Each row is a point on a tangle of strands that fork, close into loops and nearly touch. The rows are in no order.
(in the rows, 128 means zero)
Two points are linked if the straight distance between their rows is under 84.8. Some points are linked to none.
q987: [115 119  99 122 144 128 132 156 138 147 111 124 124 159 121 108 126 162
  98 143 138 124]
q270: [179 108 111 144 129 150 132 122 127 142 145 142 137 140 107  90  94 161
  89 156 143  88]
q232: [108 122 160 119 136 116 132 132 115 175  60 211  86  83 135 133 128 128
 144  94 163 129]
q602: [176 112 157 133 114 160 132 128 167 109 139 124 143 167 112 123 101 147
 154 172 103 118]
q705: [134 122 141 108 142 149 113  80 126 105 125 100 122 116 118 115 103 175
 114 128 111 123]
q537: [133 150  74 127 135 104 128 141 136 116 148  73 176 145 122 128 161 128
  80 143 131 126]
q957: [124 186 125 120 154  92 121 128  78 157 110 195 117  78 134 126 127 103
  88 112 157 115]
q67: [ 85 144 139 105 140 121 105 102  80 137 103 122 135 134 130 158  97 145
 129  78 113 144]
q557: [128 119 109 122 121 136 153 142 147 113 136  72 135 137 132 138 133 111
 136 149  93 143]
q944: [169 130 176 136 120 121 170 116 195  93 172 126 163 125 154 184 149 151
 216 159  78 115]
q897: [117 136  88 130 155  93 128 160  93 160 134 139 152 151 115 110 131 116
  68 118 142 105]
q730: [ 90  85 163 130 123 147 161 151 162 116 111 139 101 154 131 115 104 136
 150 122 110 147]
q82: [ 92 133 103 138 147 128 119 166  93 175 139 244  78 106 149 120 129 140
 126 145 195 124]
q729: [187 130 105 156 102 120 189 136 163 122 145  87 102 132 122 112 168 129
 146 153 133 146]
q188: [167 110 149 139  94 125 196 155 186 115 147 101 147 152 125 161 133 141
 188 161 102 128]
q65: [101 139 150 120 129 134 127 145 133 102  98 116 121 153 143 146 128  97
 168 133  80 163]
q817: [159 131 108 138 122 107 119 148 160 115 137  95 168 176 129 159 161 164
 146 157  95 107]
q226: [ 86 173 134 120 157 108 102  97  75 146  93 134 140 115 128 141 105 134
 110  65 147 140]
q954: [158 106 105 147 134 118 143 140 110 161 158 164 131 137 107 100 113 165
  66 149 166  81]
q749: [117 108  72 159 152 139 136 162 132 169 139 193  85 157 121 116 142 158
 104 159 191 129]
q202: [138 148  93 137 121 108 177 139 148 134 132 100  95 119 138 101 161 118
 124 142 128 151]
q319: [104 151 113 124 144 132 127  88 123 103 123  79 132 124 136 126 114 159
 100 120 120 142]
q60: [174 127 129 123 111 146  90 105 142 104 159  89 148 132 100 129 101 118
 113 152 100  99]
q32: [125 160 164 131 137 131 121  94  71 143  74 188 119  82 158  97 127  79
 133  88 140 140]
q81: [ 95  90 176 136 129 159  72  88 104  93 157  71 128 128 125 137 145 105
 129  70 105 138]
q811: [107 144 168 136 134 102 110  90  76 139 113 136  95  79 138 124 144  95
 116  55 144 144]
q305: [111 119 156 139 146 136 112  95 109  91 135 117  80  99 134 104 172  81
 112  88 129 149]
q463: [129 145  83 136 157 121 134 160 119 149 136 177  94 150 131 101 153 146
  88 149 167 129]
q978: [136 136 136 140 122 125 155 173 130 130 106 158 102 180 106 113 106  95
 135 135 127 125]
q218: [135 114 125 127 101 116 152 160 158 115 153  92 145 142 138 162 134 100
 168 144  65 134]
q200: [ 89 158  92 119 161 107 112 125 108 170 113 166 122 127 132 114 120 154
  83 116 170 114]
q822: [ 86 165 106 112 165 111 110 119 100 153  96 127 132 134 130 121 112 141
  81  98 143 133]
q773: [141 118 116 142 138 112 121 175 142 126 125 135 125 208 103 144 130 133
 127 154  93 104]
q775: [ 80  96 156 117 131 129 126 142 146 164  85 172  98 141 120 130  77 133
 154 102 130 119]
q717: [133  99  77 151 123 160 167 163 157 149 135 162  93 148 130 112 140 174
 125 166 181 144]
q118: [103 106 162 118 139 152 103  81 102  92 153  79 137 124 133 144  97 132
 126  94  92 142]
q552: [151 160 129 118 126 161  91  63 127  92 158  83 168 106 115  98 104 120
  92 144 131 125]
q19: [ 87 131 138 121 126 140  84  98 111  88 144  94  93  95 141 120 161  54
 113  81 148 152]
q643: [ 97 136 164 138 140 120 123 100  97 137  91 157  93 105 149 102 134 103
 122  76 123 141]
q971: [ 88 135 184 130 127 128  89 110  90 102 101 141 127 138 134 161 110  71
 178  79  91 152]
q222: [106 111 110 111 137 131 114 142 127 125 134  91 163 154 129 149 100 166
 124 140  88 121]
q321: [115 163 121 119 139 101 115 143  79 182  78 207 163  89 130 136 124 114
 104  99 165 123]
q877: [152 124  98 125  90 149 116 108 154 108 169  49 171 105 124 125 128 115
 146 162  97 120]
q634: [119 135 132 106 134 130 128 152 101 177  70 233 107 107 128 109 106 112
 140 118 168 126]
q612: [183 118 119 141 101 164 136 123 182 132 100 143 179 121 122 104 144 192
 171 192 116 135]
q58: [121 151  90 127 117  98 115 132 143 127 151  60 198 140 153 182 159 154
 145 150  92 127]
q746: [123 150  88 124 133 116 124 155 112 134 143 101 140 148 126 132 134 100
  91 132 135 126]
q462: [170 152 103 125 134 143 116  85 140 104 141 104 157 108 123  89 126 150
  82 166 131 119]
q413: [168 121 123 138 126 117  93 124 131 111 160  97 155 163 101 119 119 141
  95 153 113  91]
q483: [190 118  85 164 105 137 147 128 152 135 128 122 169 142 121  90 166 177
 119 191 145 117]
q428: [123 122 147 148 128 151 146 151 122 167 103 252  73 122 116 123 106 102
 161 116 202 138]
q59: [108  92 152 105 144 128 125 136 128 156  92 187  82  94 121 129 118 147
 132 108 178 119]
q844: [178 121 121 114  74 106 136 122 166 114 158  62 138  91 136 145 186 110
 182 148 156 122]
q707: [129  90 112 137 136 168 152 148 151 136 131 159  76 150 122 106 118 161
 128 148 155 138]
q741: [127 113 102 134 153 100 133 153  89 166 142 180 132 133 116 108 119 148
  55 128 174  93]
q373: [177 136  91 146 126 128 133 116 147 120 139  98 160 130 124  94 147 164
  93 182 137 111]
q223: [129 117 124 120 101 133 117 127 160  94 171  74 157 123 142 185 146 109
 162 143  67 131]
q522: [115 150 142 100 130  93 110 138  93 187  58 188 144 103 117 136 109 132
 129  91 146 112]
q146: [119 100 149 127 118 146 170 144 164 107 126 103 115 145 131 119 125 138
 144 136  91 147]
q756: [141 118 141 117  91 145  89  92 150  85 169  74 134 122 109 135  97  92
 135 133 110 102]
q683: [172 114 152 139 103 147 159 146 158  84 163  94 110 157  91 135 120  97
 149 150 118 130]
q482: [170 112 132 133 119 162 158 114 162 100 136 104 113 112 125  96 141 154
 134 163 120 139]
q916: [131  94 142 138 125 140 157 159 128 168 129 229  64 108 109 131  96 133
 149 113 197 124]
q721: [142 131  84 135 145 123 149 135 136 131 139 104 146 136 134 107 155 164
  81 157 146 128]
q702: [133 144  91 126  93 145  96  93 155  97 174  45 176 113 136 148 124 114
 118 136 125 117]
q308: [116 156 139 123 127 110 140 142  93 184  93 233 117  41 153 125 135 131
 123 116 177 136]
q548: [125 118 145 129 139 144 113  78 124  87 150  78 100 100 132 105 149 106
 106  99 121 130]
q914: [118 135 143 117 141 131  90  51 106  97 153  87 125  86 115 129 132 112
 101  74 153 136]
q362: [156 150 105 125 111 108 118 126 151 112 147  69 170 136 141 150 156 155
 144 153 100 122]
q114: [106 144 103 121 154 125 123 150 111 162 110 186  84 127 138 110 116 141
 103 125 161 133]
q543: [179 147 127 131 108 120 126 108 151 135 143  93 210 109 156 164 152 170
 197 172  82 100]
q444: [109 139 143 128 115 121 164 150 154 102  96 114 119 145 143 129 161  96
 183 131  96 170]
q256: [ 91 109 180 127 131 124 128 113 121 140  77 156  93 126 127 116 105 131
 140  82 120 135]
q103: [146 115 141 141 108 135 192 174 200 113 154 139 149 175 134 145 116 160
 182 156 105 138]
q766: [183 106 135 141 121 175 132 113 146 129 136 141 132 125 103  78  87 151
 111 164 127 114]
q610: [151 119 150 128  78 105 179 152 177 116 165  91 154 130 140 166 145 111
 196 150  86 119]
q763: [ 86 115 110 110 146 123 115 160 129 151 106 123 138 166 130 137 107 155
 124 137 107 125]
q199: [125 136 105 138 122  89 114 166 142 125 123 118 150 192 125 142 154 136
 125 155  91 114]
q511: [ 81 132 185 126 136 127 113 127 132  92 123 137 113 168 138 168 117  84
 171 105  78 146]
q328: [140 128 116 112 127 120 134 161 104 127 147 116 113 142  98 132 113  84
 108 127 124 116]
q294: [111 149 148 114 136 112  92  91  89 124 125 108  95  98 117 133 123  98
 112  74 139 128]
q620: [ 94 120 155 121 140 116 129 126 105 170  81 228 107  35 156 137 140 134
 133  95 175 143]
q955: [184 132 108 146  98 129 150 118 161 155 114 107 185 127 135 104 154 186
 154 184 126 118]
q893: [112 119 130 108 120 150 101  84 127  84 165  58 159 129 146 169 123 138
 136 123  87 150]
q900: [ 90  74 159 116 127 147 142 137 149 139 126 155 105 144 120 125  76 145
 143 119 123 120]
q306: [133 137 116 130 112 103 184 144 152 135 109  90 127 120 141 120 161 123
 171 128 113 165]
q406: [158 115 128 134 130 113 106 149 126 131 139 122 121 187  94 133 119 138
 110 143 125  90]
q370: [153 112 134 123 109 131 136 155 139 101 165 103 106 157  98 131 104  86
 129 137 109 114]
q851: [136 177 147 130 135 108 120 110  64 152  81 217 125  76 164 113 125  88
 123 116 159 116]
q743: [102 125 188 136 133 143 107 120  87 110  99 145 124 123 139 124 133  47
 149  66 106 153]
q761: [105 116 151  98 144 124 106 107 106 134 113 122 120 122 117 129  97 148
 112 108 130 123]
q112: [ 85 176  85 132 167 122 135  97 124 131 125 101 144 132 136 121 132 145
  77 116 143 142]
q627: [ 96 104 181 132 152 141 106 113  93 100 113 119 112 108 127 118 156  70
 129  66 112 157]
q534: [128 152 124 134 135 108 138 168  84 185 122 242 100  78 149 136 128 138
 127 126 183 122]
q50: [ 95 120 140 110 126 143 104 130 125  90 164  79 137 138 143 172 134 113
 146 120  71 151]
q33: [115 146 130 110 153 131 132 149  86 147  96 203  93 125 131 103 120 106
 124 125 157 142]
q956: [ 83 100 159 141 121 151  69 112 117  78 146  75 122 130 144 156 159  74
 134  78 104 153]
q926: [133  91 141 128 147 153 156 144 135 145 118 190  68 128 104 119 103 149
 131 122 175 128]
q102: [194 130 116 136  85 115 167 127 167 121 148  77 125 124 123 136 172 121
 184 161 140 122]
q524: [112 135 100 115 131 122 103 118 110 117 159  72 184 146 129 154 105 149
  98 129 104 117]
q589: [123 148  77 127 131 118 109 114 137 111 158  49 192 134 125 144 131 116
  88 136 128 114]

A piece is two or more points that can be reached from each other along the links. Count, over all rows, the pieces, the separate loops (a circle has one, a figure eight two, a Y none), the forks (points with three links) and the tips (points with one).
pieces: 4
loops: 3
forks: 12
tips: 14

A tip is a point with one link. Name the tips that can be reached along the links from each point below, in the order of the rows.
q893: q19, q844, q522, q103, q956
q362: q58, q756
q987: q552, q877, q612, q683, q766
q463: q82, q428

How many points has the smallest loop of links through each point below? Write 0 if it is on no loop.
q763: 7
q634: 10
q67: 7
q702: 0
